A landscape with many peaks, sampled at points; each row gives a point and its height.
A climber steps from a point to the highest of its 2 nearest points, and stops where none of them is higher. Distance is the straight distance between rows; heights are no part of it.
k819 h=386: [-38  38  22   5 -11  17   1  -7  19  -1 -18  -5 -16   5  15  19 -10  35
   0  11  -4   7 -13   0   8  28 -12   6   2   4  -9 -14  -1   3   1 -19
  16  -4   0   7 -10 -16   5   8 -11  11  11 -10  18   4  -6 -18  12  -3
  -8   0]
k847 h=387: [-13  -1 -11   2  18  18   4 -19  16  21  25   8 -10   3  -6 -40  -2 -11
 -17  -2   0  17 -27 -14  -6   7  -1  -4 -13 -13  24  13  19 -13 -25  17
   4   9  -3  11 -21  -7  -4   2  -1 -17 -17  16   8  -6  -6 -24  19 -25
  43   2]
k745 h=347: [-11   5  13  -9  18   2   8 -16   6   0  14  18  -3 -20  11  11  -3 -14
   3  -5   5   3 -24  30  -3  20 -19  -3 -12 -24   0   3  -8  21   2  -7
 -16 -21  27   2 -22   9  11  18 -27  -8   8   1  24  -1  -7 -11  17 -21
   6  16]
k360 h=343: [ -4  -2   8  -8 -12   5  -7  21   9  -7 -18   0  -1  10 -25  29  -1  13
  14  -1  12 -12   4   2   7 -29   0  20  28  17 -16 -13  -9  21  10 -26
   2  -3 -21  -1   7 -14  -4   5  15  28  13  -8   4   7   0   9  14  26
 -42   0]
k240 h=136: [-32  17  20 -17 -16  -6  -4   1 -13 -12 -39   0  -5   3  -1  10  -7  36
 -26  -8 -22  -8   5  -5  -5  27  13   4  -3  17 -11   9 -22   8  12  -6
  11   6  10   7 -17   0  16   1   4  -1   1 -11  -7  -8  14  28 -24  26
   8  -9]
k317 h=481: [ 15  34   4   7   8 -11   4   2  14  -8 -26 -26   1 -13  15 -15 -10  35
   6   3 -11  -9  10 -31  12  30  -6  -8   6   9 -23  -4  -2  -3  15  -6
   8   0  -8  12  29 -36  -9 -16  -1   3   1  15  -5   8 -28 -26   0  -5
 -22   4]
k269 h=291: [ -5   0  -2  -1   3   6  -9  -8   4  16  -9 -11  -6   4 -25 -24 -19   7
 -26 -14 -27   7 -11 -30  -3   4  25  36  13  13 -15  11 -14   4   8  10
 -18  -9  -6  15   9  10 -20   9  27  -4   2  -3  13  -6   2  21  13  41
  43  -4]
k411 h=131: [ -5 -12 -16   2 -12  -2   0  11  10 -17   7   7  10  16   9 -20  25 -14
  17  -4  31   5   6 -20  19 -20   4   2  -7  -5  29 -13  21 -33  -5  19
  21  15 -44 -17  25 -29   1 -41   1   0 -20   9  -8   7  -9 -25   7 -31
 -12   6]
k339 h=62: [ 25 -16  -7   8  13 -30  13   0   7 -17   5   7  23 -16  19 -22  17 -28
  11   1  23 -10   1   8  13 -27 -14  -5  -6 -22  -4 -16   8  18  17  14
 -16  -9  -6  -9  33 -13  -1 -14   2  10   7   7   1  11 -15 -27   4 -26
 -26  13]
k899 h=137: [-17 -27   1   0 -28  -5   1  18 -24 -22   0  25   3  16   9  24  36  -3
  20   8   8  -4  12  13  10 -34  -2 -10 -22   1  24 -11   4  -2   1   8
  17  14  -2  -6 -15  13   7 -37  -2  -2 -16 -28 -24 -10  25  14 -33 -13
 -10 -13]
k72 h=84: [ 33 -34 -18 -28   2 -13 -10  21  -4 -14  -4   1  11 -20 -19 -14   3  -7
 -11 -24  18 -18  14   8 -20  -2  -7  -2  -1   8 -17  13 -32  10   6  -1
 -16   6   0 -25  15   1  24  10   1   4   8  28 -10 -12 -14  44 -18  23
 -11  17]
k880 h=318: [-10   8  18 -11  11   0  13   8  32  -6   6   1  -5 -14 -20   5   3  25
  10  -7  15  -9 -20  15   7  -4 -14  30  20   1 -18 -19  -7  30  13 -40
  -2 -19 -17   6  17 -19   1  15  -2  15  23   1  29   4 -23 -15  29  15
 -35  21]
k648 h=195: [  3 -20   0 -18 -30  -3 -10  27 -21 -15 -22  -5  13  12 -10  16  16   4
   5  -5   8 -14  17  -1   3 -16   6   5   2  20  -9  -4 -17   8   5  -2
   4   8 -12 -14   8   3  10 -22   7   6  -7 -11 -20  -8  12  30 -20   9
 -20 -11]
k981 h=277: [-16 -31   4 -27   7  -6   8  -1 -24 -12  12  30   4   0   2  -8  18 -31
 -12 -19   8  -8  -6  24  -7 -16  -3   2 -34 -17  12  10   0  25  -8  13
 -14   2  27   2 -27  31  21  -3  -7  -7  -3 -10  -1 -20  17  25 -18   2
  25  -3]
k706 h=461: [-23  -2  -9  -5  16  31   1 -16  21  14  27   7  -4  -4 -14 -15 -10  -8
 -13  -9   5  22 -33   4   1  23 -11  12  -6  -8  17   2   8  -7 -14   3
  -8  -9  -5 -13  -6  -9   9  17 -18  -4   0   6  34   1  -1 -19  39 -13
  36  24]
k679 h=292: [ 12  -6  -4  -7   3  -1   7   5  31 -11  13  -1   7 -14 -15  18   6  -2
  21  -6  36  -5 -15  24   0 -13 -17  15  19   3 -19 -19 -11  21  16 -31
  -5 -15  -9  -2  20 -19   1  24  -4  25  32   7  25   4 -28  -9  23   6
 -52  30]
k807 h=374: [ -1   2  -6 -12  14  -1  -1  -8  17   3  -5  -2   9 -17 -14 -47  -5   6
 -22 -16   1  -8 -18 -17  -2  17  -6  19  -7   2  -9   5 -15  10  11   2
 -10  -9 -12  -2  16 -12  12   3   1  -8   3  18  11   3 -20  -6  14   1
  20  19]
k221 h=119: [ 60   2 -25  -1 -11 -33   3  16  -4 -23 -22  -7   5 -29  12 -19   5   9
 -11 -10   6 -29  43  -7 -19  12  -8 -30   8   1 -23   7 -21   5   9   6
   9   1  -5 -18  18  -6  15  -1 -13 -15   3  32 -20   0 -24  17 -20   1
 -23  -8]
k150 h=493: [ 42  -7   7  19   7  -1   8  -5 -10   7   3  -4   3  -9  -5  45 -20 -18
  21  25 -13 -13  22  33 -13  -7  -2 -15  26  -6 -11   3   0  10  -5 -14
 -15 -19  36 -10  -4  33 -11  26   2  12  24 -23  -2   5  10  10  -3  10
 -22 -10]
k716 h=239: [-36 -32   3 -21 -10   0   2   8 -28 -12  14  31   8  18  -1  -1  37 -22
 -17 -13  11  -6   5  21  -2 -26   5  -5 -32  -7  30   6  11  12 -11  13
   5  11  13  -3 -37  31  15 -21 -11  -6 -19 -22 -17 -26  21  27 -28  -1
  22 -13]
k595 h=423: [ 41  27  -4  23   8  -8  -6  -2   4   7   1 -10  -2 -15  19  16 -15   7
  13  19 -15   9  12  17 -24  31 -15 -43  14 -12  10  17   3  -9 -10  -5
   6   8  14   3 -14  -2   2  15 -20 -16   3  16  -8   5  -6 -12 -19 -39
  -9  -8]
k15 h=282: [-24   4  16  16  19  23  11 -25 -11  17  24  -6 -14   8  -6   9 -17  -4
  -7   6 -21  18 -14   2  15  -7  -1  25  -2 -11   9   4  12  -3  -5  11
 -17  -8  19   6 -10  30 -34  18  15  -7  -3 -17  23  -1  27  -3  36  27
  44  -4]
k712 h=231: [-14 -17 -11   8  -4  18 -12  -2 -21  20  12   1 -15  29  -9  -5   3 -12
  -9   5  -7  18   0 -15  -9 -21  25  -4 -12   6  20  13  15 -35 -25  16
   6  20   7  17 -26  21 -13  -6  16 -12 -27  -9 -11 -21  25  17 -19  14
  44 -25]
k470 h=75: [ 26 -14 -20  -2  10 -19  12   4   8 -13   5  -2  18 -19   5 -39  20 -21
  -3   1  25 -12   0  -4   9 -15  -2 -17  -7 -14   6  -9   9  -6   6  16
  -5   2 -19 -16  24 -19   9 -22 -10  -1  -7  25  -4   7 -18 -30  11 -25
 -16  20]
k143 h=217: [ 25  -5   1  25  -2  -3 -11   2  -7  18 -17 -16  -4  18  -6   8 -12   1
  19   8 -15   9  20 -30  12 -20  26  12  19  28 -10   2   9 -21   0   3
  -2   4 -14 -10  19   2 -20  -9  31  11  -2  -5 -14   8   9   3   1  16
  -5 -17]
k802 h=281: [-15   4 -12  19   0  14  -8 -11  -2  31  20  -5 -21  21   4 -15  -6  -2
  -7   6 -13  28 -11 -29  -7 -13  28  -4  -6   7  20   8  21 -43 -24  20
  17  22   2  18  -8   3 -18  -4  23  -9 -29  10  -4  -8  12  -4  -4   1
  53 -20]
k741 h=310: [-31  28  16  19  10  21  -2 -26  -1  28  19 -10 -17   8  10   5 -26  10
  -8   9 -23  23 -20 -10   6  10   7  16 -11  -1  14  -2  13 -13 -12   5
   1   5  17  12 -11  11 -12   9  14  -5  -7  -7  20   8  22 -14  15   9
  46  -9]
k804 h=376: [-13  23  24   6  20 -10  17 -15   4   3   8  13  -5 -12  28   9  -5   0
   6   8 -15   0 -12  26  11  12 -11   3 -18 -30  -1  -1   7  32   4  -3
 -10 -12  30  17  -7  19  -2  12  -6  -2  12 -15  18   8  -1 -20   8 -12
   6   0]
k318 h=434: [ -2  -1  28   1   2 -24   5   9 -10  -9 -25  -1   9  -1  -2 -10   2   6
  -2  -9  -8 -21  14 -13  21 -25  13  27   4   3 -22 -21  -6  23  26  -1
  -6  -6 -17  10  21  -2 -13 -15  32  21   3 -13  -9   9   2  14  -7  24
 -20 -13]
k939 h=357: [ 24 -20 -30 -11 -17   8 -11  15 -14  -4  11   4   6   2  -9   8  18 -14
   4   3  13  -4  18  21 -19   0  -1 -31  -6   5   8  20  -2  -8 -15  -4
   8  15   4 -24 -32   9  18   6 -27 -15  -1   5 -13 -18   0  25 -18 -15
 -11   2]
k203 h=162: [ 51  14 -12  15 -13 -32  -3   7  -8   0 -21 -16   4  -8  12 -15   3  10
   7   5 -13  -9  32 -29  -8  14  10 -30  14  10  -5  11   1 -22   1  12
  10   2 -10   5  24  -6 -13 -20   5 -18 -19  27 -21   8  -9  -4 -22  -3
 -17 -13]
k821 h=163: [-31   1  21 -22 -20  10  -5  19  -5 -15 -22   4  -1   8  -8  28  -8  20
 -17  -6  -7  -8   1  20  -1   4  -5   4  -4  14 -12   3 -10  20   6 -17
   5   0   4  -2 -19   5  21  12  -3  15   8 -18   2 -11  13  28  -7  29
 -16   6]
k887 h=537: [ 27  31   0   4  17 -11  -1  -6  16   1 -25 -20  -2 -22   6 -23 -23  30
  -7  -3 -21  -7   4 -21  -7  41  -8  -8  14   6 -26  12 -16  -5   8  -8
   4  -2  -6  11  15 -21   5   5 -10 -10   7  23   3   3 -30 -13   0  -3
   8  -1]
k472 h=159: [ 18 -17 -20 -13 -11  23 -15  17   4  14  -4 -16  -2  14 -31  15 -14  -9
   1  -2   5   6   2   4  -6   1   4   6  23  25 -11  16 -11 -13  -4 -10
  -8   6  -8 -28   6   0   8  20   0   7   5   1   3  -8   0  27  17  15
 -10   7]
k526 h=407: [-21  37  40  12  22  -9  19 -16  -2   8  -6  -4 -10 -11  12   6 -13  26
  -3  12 -34   3  -9  10  11  14  -5  21   0 -16 -10  -1   4  37  10 -10
  -4 -21  13  32   4  17 -21  13   9  -3   8 -17  22  14   1 -18  11  18
   9  -3]
k476 h=263: [ 31 -19 -20  -5  -5  -9   0  11  16 -15   1  -8  19 -10 -11   7  11 -11
  15  -2  33 -15   4  13  -4  -6 -15  -4  12  -5 -17 -11 -11  11  13 -11
 -12  -8  -1 -18  14 -16  12   7  -6  17  21  10   1   1 -18   3   6 -12
 -43  17]
k817 h=495: [  2 -11   4  -1   1 -17  13   3   1 -29   6  10  11  -6  23  28  19 -17
  21   1  18  -9   1  31   8 -13 -22 -23 -14 -27   8 -18   5  31   9   2
  -4 -12  19  -5 -12   6   4  -3 -18  17  21 -10 -10   5   5 -19 -18 -33
 -37  -3]
k344 h=227: [  8 -12 -24  -7  -9  19 -16  10  -6  16  -2  -2  -2  12 -18 -19   2  -4
 -10  -5  -1   8   7 -14 -11   6  14 -10   6  18   2  24   3 -34 -20   8
  11   7 -15 -12 -15  -8   6   1  -6 -12 -13  16 -14 -14  -7  12   1  -2
   9  -7]
k868 h=619: [-11  14  -1  22  -8  14   5 -11  15  -1  22   1  -5  15  22  34  -4  -3
  25  14  17  16  -7   5  14  -6 -20  -4  -6 -16  16 -25  20  -8   1   1
  15  -2  -6  11   5 -25 -14  -6 -10  16  16 -16  12  23   4 -47   7 -42
 -23  -3]
k705 h=327: [-24  -6  15 -10   2  12   0  14   7   2  -1  11  -3  11 -20  14   0  -1
  -2 -10   7  -5 -16   3  18 -27  -1  47   8   6  -8 -15  -2  24   8 -16
 -10  -5 -23  -1  16  -4  -9   1  18  21   5 -10  17   6   1  13  20  30
  -3  13]
k356 h=551: [-21  22 -11 -14 -21   7  -2  -3  10 -19  -3  -1   3   3  11  -5   6  21
   2  -4  12   0   3 -12  -7  34  -7 -18  -6   5   7 -12  -3 -13   0  -6
  22   5  -8  -4  -7 -30  27 -14 -22   3   0   7   2  -2 -10 -18   6 -29
 -13   7]
k96 h=188: [ 34   2  -5  19   0 -16  -2  -3 -21  19  -9 -12   1   4   7  -7  -2  -7
  14  14 -21   2  23 -24  -6  -8  26 -12   7   6   3   7   8 -15  -3  13
  -3   6  -2  13   5   8 -15 -14  20 -11 -16   2 -26   7   8   3 -21  -2
   3 -20]
k710 h=240: [-33  23   2  13 -23 -19  -8   2 -12   4  -8   0 -24  14  35   4   4  16
 -11  14  -9  17  -2 -22 -18  13  28 -32 -15  15  19  -8  -7 -27 -17  -2
  35  31   6  32  -2  13 -24 -19   7 -18 -41  19 -32   1  14   3 -41   2
  14 -11]
k448 h=191: [ 33 -21 -13   1  38   3   7 -25  13  21  40   8  13 -19 -10 -33   1 -42
  -8  -8  14   9 -25  14  -9  -6 -16  -8   3 -18   8  17  14 -10 -12  15
 -21   6   8 -16 -12  10   1  22 -12 -11  -1  27  12  -3 -23 -11  21 -16
  25  24]
k504 h=359: [-32   3  21  -6   8  27   3   6  20  10  22   4  -3  14 -28  19 -15  12
   4  -8   4   9 -23  17   8 -18  -8  43  10   8  -3  -6   0  23  -1 -25
 -12 -18 -17  -3   9   1 -16  19   8  12   5  -3  36   2   0   2  42  45
   9  19]
k778 h=550: [  5 -27   5 -20 -10 -12  11  11   7 -31  10  19  14 -10   6  31  21 -19
   8  -8  28 -16  -9  38  -2 -18 -26  -6 -10 -17   0 -18 -12  37  12  -3
  -7 -10  17 -16  -6   4  19  15  -9  22  27 -12  -2 -10   1   2 -16 -11
 -43  19]
k425 h=226: [ 14 -14 -17 -17 -21 -11  -1  22  -6 -22 -11   1  12  -6  -5  -4  23 -11
   3  -6  21 -17  16   3   1 -10  -7 -15  -7   5 -11 -10 -12   9   6   4
  -3   4 -10 -19   7  -7  19 -18  -4   1  -4   2 -17  -2   3  16 -14  -5
 -28   5]
k738 h=463: [ 27  21  -7  28  13  -3  -3  -9   6  21  14 -15  -4  -8   9   7 -17  -3
  18  23 -14   9  -6  -3   1  18  -9 -20   6  -6   4   8  24 -16  -1   3
  -6   2   6   4   6 -15 -10   2  -2  -4   4   9   4  15  -7 -33   4 -35
 -11  -4]
k781 h=169: [ 16 -25 -12  -6 -21   7 -20  20 -18   0 -15  -7   8  13 -25  26  -2  -3
   5  -2   0 -12  19   7  -7  -7   7  -2  11  29 -14  15 -14   0  -5 -13
  -8   3  -6 -26  -1   9   6   3   4   3   4  -8 -13  -7   6  35 -14  19
 -25  -3]
k810 h=524: [ -3   8   6   9 -15 -12  12   0   4 -23   1  14   3   6  28  39  13   3
  26  15   9  -9  -2  16  12 -13 -20  -9  -5 -18   7 -25  16  18  12  -2
  10 -11  -1  13  -6  -8  -4  -6 -13  17  22 -26  -6   7   9 -39 -11 -30
 -43  -8]
k171 h=52: [ 30  -9   8  17  30 -23  14 -17   5  13  10   0  11 -23   7 -27   6 -21
   7   3   7  -7  -1  -1  17 -26  -6  10  -4 -18  -3 -14  10  18  16  10
 -27 -12   1  -1  32   8 -13  -2  10   4  11   1   0  18  -7 -21   9 -13
  -9   6]
k856 h=366: [-21  20   6  -1 -27  -5  -5   6  -6 -13 -41 -14 -10  16  24   3  -6  37
  -3   3  -3  -6  18 -41   2  29  14 -11  -2  26 -10  -9 -17 -28   6   1
  28   9 -12  17  17 -16  -4 -30   7   0 -14  10 -23  11  -6   8 -12  17
 -10  -7]
k467 h=110: [-32  34  18  -1   1  14  -8 -11  -2   6 -23  -5 -13  -3   7   3 -17  28
 -29   2 -31   8 -12  -7  -4  43  11   4  -3  11 -14  14 -16   2   2  -9
   7  -2  14  17 -12   7   6  15  -3 -10   6 -12  14  -3   4  12  -1  18
  26  -8]
k349 h=451: [-38  34   6  -9 -20   7   2  -6  12 -26 -14   0  -7  -2  26  23  -7  35
   0   2   4   4  -5   1  -6  47 -14 -22  -4   4   2  -9  -7  -1   3 -19
  26   4  12   6 -18 -24  29   0 -24   5   2  -6  -4  -7  -6 -12  -2 -20
 -16   6]
k265 h=194: [-30  10   2  -2 -30  -6   0  10 -20 -14 -11  12  -8  15  28   0  23  19
  -4   3   1   2  15 -16  -8  -4  20 -22 -14   7  24  -9  -4 -19 -11  10
  34  27  -2  20  -6  12   4 -34   3 -10 -36   2 -29 -13  17   8 -35  -3
  10 -19]
k218 h=484: [  5 -37 -24 -14  -5   7  -2   3  10 -13  29  16   8   1   0  38  11 -33
  11  -7  35   7 -14  43  -2 -13 -19 -12  -4 -22   8  -9   7  10   0  -2
 -14 -10  16 -22 -17   5  18  17 -29  10  24 -11   8 -11   0  -3   1 -23
 -30  22]
k164 h=333: [  0 -18 -10  -9  17   6  -6  -2  16  12   1  -2   1  -7 -31 -44 -12  -5
 -26 -21  -2  -3 -23 -22  -3  -4   6  32   7   7  -1  12 -17   7   7   6
 -25  -7 -12  -2  27   0  -4  15  18  -9   3  13  10  -7 -18  13  14  30
  27  20]
k464 h=101: [ 47 -12 -15 -11   3 -29  -1  15   2 -12 -25 -13  13 -28  -5 -23  -4   5
 -11 -19   2 -24  26  -2 -20   8  -8  -4  11   7 -32   8 -34  17  11   1
  -8  -2  10 -16  26   1  14  16   7  -4  14  28 -12  -4 -21  31 -29  27
 -12   3]
k458 h=429: [ -5  25  11  -8 -15  -6  -2   8   7 -17 -39 -16  -1  -2  11  -3   2  33
   6   0   7 -10  20 -34   8  20   0   0   6  15 -16 -17  -8  -8  13  -8
  18  -2 -17   8  21 -34   7 -26   6   9   1   4  -4  10 -16 -15  -1   6
 -29  -1]
k493 h=228: [-28 -10 -18  -5 -33  27 -15  11 -10   0   7   5  -4  29  -8  30  11   1
   9  -3  16  15  -2   8  -1  -3   0  -6 -12   9  21   1   4 -23 -16  -2
  22  18 -11 -13 -26   5  17  -6 -14   0  -8 -20  -2 -12  17   8  -1  -9
   6  -5]
k903 h=383: [-15   9  36  -1  -9  -6   1  21  -1 -21 -40  -1   4  14  -3  27   2  28
  13   0  -1 -17  18  -6  14 -28  10  19  18  23 -21 -12   0  13  18 -18
  11  -2 -20  10   3  -7 -11 -12  20  32  12 -16  -9  12   6  11  -1  23
 -43 -13]
k410 h=289: [-15  26   1 -13   9 -19   6 -21   7  -8  -5   2  -2 -23  15 -66   3  13
 -30 -13 -13  -6  -4 -30 -10  17  15   1 -12 -20  16  13  -7  12   2  20
  10  -8   5  36   9  -9   5 -12  13 -24  -8  21  -4 -11 -17 -13 -12  -9
  45  -6]
k581 h=246: [-17  -7   6   3   1   6  -5  -3 -20  10   5   8  -7  13   2   4   0 -12
 -10   3 -19   9  -4  -2   7  -7  17   8 -15  -8   7   9   9  -3  -3  13
  -9   2  16  11 -15  24  -4   0   9 -11 -11 -21  -1  -6  26  18 -10  15
  34 -11]
k792 h=332: [  0   8  -6   9  13  -1  -2 -13   2  22  11  -4  -8   4  -2 -35   1  -5
 -15   5 -18  15  -5 -29 -12   4  14  -8   2   0  14  19  14 -27 -13  20
   7  14   0  18  -4  -5 -11  -4  14 -15 -21  21  -5  -5  -8 -15  -5 -11
  39  -6]
k436 h=214: [ 14 -39 -13  -6  28  12   3 -14  10  20  38   9   5  -6 -25 -40  -5 -36
 -21 -17  12   7 -28   2  -8 -17  -4  19  -5 -11  10  11   7  -5 -13  15
 -30   1   5  -6  -4  13   1  18   3 -13  -9   5   6  -3  -7   0  22   4
  39  18]
k956 h=344: [-47  37  22  15   0  25  -2 -14  13  12  -3 -10 -18  12  14  19 -23  27
  -1  12 -18  19 -18  -5  12  26   6  10  -6   5  -1 -12   4 -14  -5  -8
  16  -2   3  16 -10  -2 -11  10   2   5  -6 -10  21   8  14  -8  15  13
  25  -2]
k413 h=479: [  7  -9  16  -1   6 -11   5   9  -7   3 -13   0   9 -10 -11   8   0  -8
  -2   0 -11 -13   2   8   9 -22  10  18   3   1 -15  -6  -6  28  17  -7
 -18 -15   6   1  14  15  -7  10  22  12  15  -9  -3  -1   8  25 -11  35
 -15  -6]
k837 h=401: [-15  -4  -4   0   6  30  -5  -5  21  15  24 -11  -3   8 -33  11 -15  -2
   9  -7   4  22 -20  14   7   3 -15  24  14   6   1  -7   9  -1  -3 -11
 -10  -6  -8 -21   7 -15  -2  27 -12  12  11  -1  34  10  -4 -17  46   4
   4  19]
k417 h=171: [-16 -11  -7   1 -24   0  -3   4  -4 -18  11  11   5  20  14  15  26 -14
  25   2  23   4   9  -4  12 -22  -1  -6 -13  -7  22 -21  13 -18  -3  12
  14  10 -20 -13  -3 -15   3 -33 -14   5 -10 -14  -8   1  15 -10 -11 -30
 -13   0]
k883 h=260: [  3 -16   5  14  25  17   6 -21 -20  32  44  -1 -16  13 -13   1 -28 -23
   1  13 -16  15  -7   8   8 -16 -10  18  -7 -16  22   7  31 -17  -7  20
 -27  -2  30   3 -12  28 -33  11  11  -5  -7 -20  17  13  30 -10  32   9
  46 -13]
k368 h=438: [ 13  29  32  18  19  -3   8  -6   6   6 -13 -14  -7 -14   1  20 -19  15
  13  15 -21  -3   1  14   9   2  -3  11  24  -5 -26  -1   1  20   6 -20
  -5 -19  10  19   5  10 -23  24  12   7  24 -10  15  15   2  -5  10  16
 -17  -9]
k848 h=293: [-15  32   3  16  -9   0 -10  -5  -2  16 -15 -17 -19  13  31   9 -18  26
   4  11 -24  22  -1 -20 -11  24  19 -18   0  16  -1   3  -4 -30  -5  -2
  20  22   3  19   0  -1 -12  -4  11  -7 -18   4 -11   9  13   2 -21  -2
  17 -12]
k829 h=443: [-30   7   1 -19  -2   7  -1   0   8 -15  -3   5   5  -1  -3 -18  10   8
 -16  -5  13  -9  -5   0   5  15 -10  10 -11   0  -5 -11  -8   1   0   0
   2  -4 -14  -7   1 -18  20 -14  -9   1   2   6   6  -2  -7  -5   7 -13
   2  10]
k264 h=346: [-30  26  28  -2  10   7  12   3  21  -6 -17  -3   0  -2   0   3  -7  38
   7   2   6  -8 -14   7  13   7 -10  25  11   1 -17 -22   1  30  10 -33
  11 -19 -13  18   8 -25  -2   6   2  19  12  -8  30  15 -13 -21  20  12
 -19   5]
k78 h=190: [ 31 -16 -30   8   7  20 -17  -3   1  31   4  -8  -3  11 -31 -16 -20 -11
  -7  -6 -17   4   0 -18 -15   2   9   5  25  28  -8  27  -3 -34  -9   7
  -8   7 -13 -26   1  -8   2  14   5 -10  -4  13  -5  -8 -11  14  15   8
  17  -3]
k610 h=238: [ 21 -34  -1  19  33   5   8 -29 -12  27  41   4   1  -6 -24 -16 -14 -35
  -4   8  -1   9 -15   3   4 -31  -1  20   1 -16  17   5  23  -3   1  19
 -37  -4  18  -1  11  35 -23  13  10  -3  -2  -7  12   6   5   2  30  13
  34   8]
k117 h=417: [  4 -27 -24 -19  -8  -2   3   5 -10 -13  24  20   9   4   9  13  27 -28
  13   0  23   0   3  34  -3 -10  -7 -32 -18 -18  13   4  10   5 -10  -1
   4   3  14 -12 -32  10  20   0 -34  -5  -2   1 -11 -12   9   8 -11 -30
 -13   8]
k77 h=219: [ 14  -9  12  16   3  -7  -5  -7 -36  19  -1  -3  -1   3   2  20 -14 -13
  -2   7 -34  11  18   5  -2 -11  31   6   3  -1  -1  13   5   2  -2   5
 -13  -5  24   7 -18  40 -18   9  18   0   3 -25  -6  -1  30  33 -22  30
  19 -24]
k153 h=317: [ -6 -20   5 -16  20  -1   7  -7  -2  -9  20  30   8 -20   5  -7   4 -32
  -8 -14  13   2 -21  34 -15  11 -16  -9 -23 -23   9   9  -4  15  -8   5
 -23  -7  30  -8 -27  16  13  18 -27  -9   2  14   5  -8  -2   6   1 -10
  23  17]
k784 h=186: [-25  -7   6  -7 -24  21  -5   5  -3  -7  -8   7  -1  11  -3  41  -4  -1
   4   0   5   4  -1  21  -3  10  -4  -5   0   8   1  -1  -2   5  -8 -17
   3  -2   8  -9 -25   4  11  15 -17   4  14 -22   2  -7  21  13  -2  -5
 -14   2]
k989 h=99: [  3 -19 -22 -18  -4  -1   3   8   8 -12   8  11  15   6 -12 -36  29 -21
  -1 -11  39  -8   1 -16   8 -22  -1   0   4  -4  15  -6   4 -17  -4  20
   7   3 -43 -32  20 -30  12 -27  -6   1 -15  21  -3  -2 -10 -13  15 -21
  -4  16]
k516 h=140: [ 62  15 -19   3 -10 -31  10  15  -5 -16  -7 -10   3 -23  20 -18  12   6
  -3  -1   5 -15  35 -12  -8  22  -9 -48  10  -6  -3  14  -8 -11  -7  11
  19   5 -12   4  14  -9   3 -21 -18 -25 -11  41 -26   5 -20 -10 -20 -12
 -23 -15]
k811 h=477: [ 33  28  -7   3  18  -8  -2   0  11  -1 -11 -11  -4 -24  16 -11 -17  13
  -3   5  -7  -5  14   5 -20  39 -11 -19   7  -8 -12  20 -12  -2   2   0
   4  -1   8  -1  -4 -13  12  13 -24 -13   9  21   1   3 -25  -5  -5 -22
  -7  -3]
k16 h=158: [-11 -12  -5  -7 -22 -16   3  14 -34 -15  -7  13   2  17  10   9  36   5
   2   2  -8  -5  18   2   2 -21  14 -17 -22   3  22  -6   0  -8  -7  10
  21  26   0  13 -16  28   6 -36   0 -15 -25 -13 -37 -14  22  23 -47  -1
   2 -25]
k327 h=287: [-17 -12 -20  -9 -23  19 -14  12 -19  -2   1   4  -2  18 -10   2  24   3
  -5   2   6   7  12   1 -12  -1   8 -20  -6  23   9  15   0 -28 -20   0
  23  24  -6 -12 -24   9  11 -13 -17 -15 -24   2 -21 -20  12  26 -17  -5
   8  -8]
k670 h=250: [  1 -10  -6  13  -2   5 -16  -2 -17  21 -18 -11  -5  20 -19  -6 -15   0
  -9  -8 -17   6   9 -34   6 -18  28  29  12  24  -8   8  -1 -20   5  13
 -10   3 -12   2   5   4 -20  -3  31   3  -9  -4 -10   3  13  19   1  26
  29 -18]
k328 h=528: [ 18 -11   7  -3   7   1  -3   4  -8   3   1   4   1 -11  -7  26 -10 -13
  -4   8 -16  -4   5  30 -12   4   2  -3   9  -7 -18  12 -11  12  -5 -11
 -18 -11  21 -13 -10  25   0  27   1  10  14 -13   1  -8   5  26  -4  23
  -7   4]
k5 h=467: [ 34  10  15  24  18  -5   9 -11  -7  12   7 -14  -6  -6   2  27 -17 -13
  21  23 -23  -2  14  17  11  -9  -1   2  18 -11  -9  -3  12  14   5 -12
 -17 -18  20   1  -1  20 -26  17  10   5  15 -18   4  15   4  -9   9   2
 -17 -14]
k359 h=532: [ -8  15   0  18   4  -4   3 -10  14   6   9  -1   3   5  14  -2   0   1
  21  12   7   8  -6  -6  18  -5  -7   0   0  -8  11 -16  22  -9   2  -1
   0   2 -19   2  20 -33 -10 -16   3   9   0   1  11  21  -7 -43  17 -33
 -12   2]
k142 h=329: [ -2  17   0  -1  29 -11   8 -21  21  10   6  -4  10 -25  -2 -74   0  -6
 -22  -3  -3  -2 -22 -28  -3  15   0   9  -8 -11  12   5   0   5   5  22
   3  -9  -7  21  19 -12  -1 -12   7 -21 -10  12  14   3 -21 -35  11 -18
  40  11]

Call two points neighbours if one is among the 2 nearest of the other. Go from one point of each pair to the other, from neighbour to neighbour, staying as high as possible. Name the lowest point that can't be avoided.
k581, k328 => k712
k778, k868 => k817
k417, k706 => k899
k868, k887 => k595
k327, k581 => k472
k706, k328 => k705
k328, k356 => k410

For each start below, name the point where the climber stops.
k716 => k328
k670 => k356
k16 => k887
k72 => k356
k781 => k356
k464 => k356
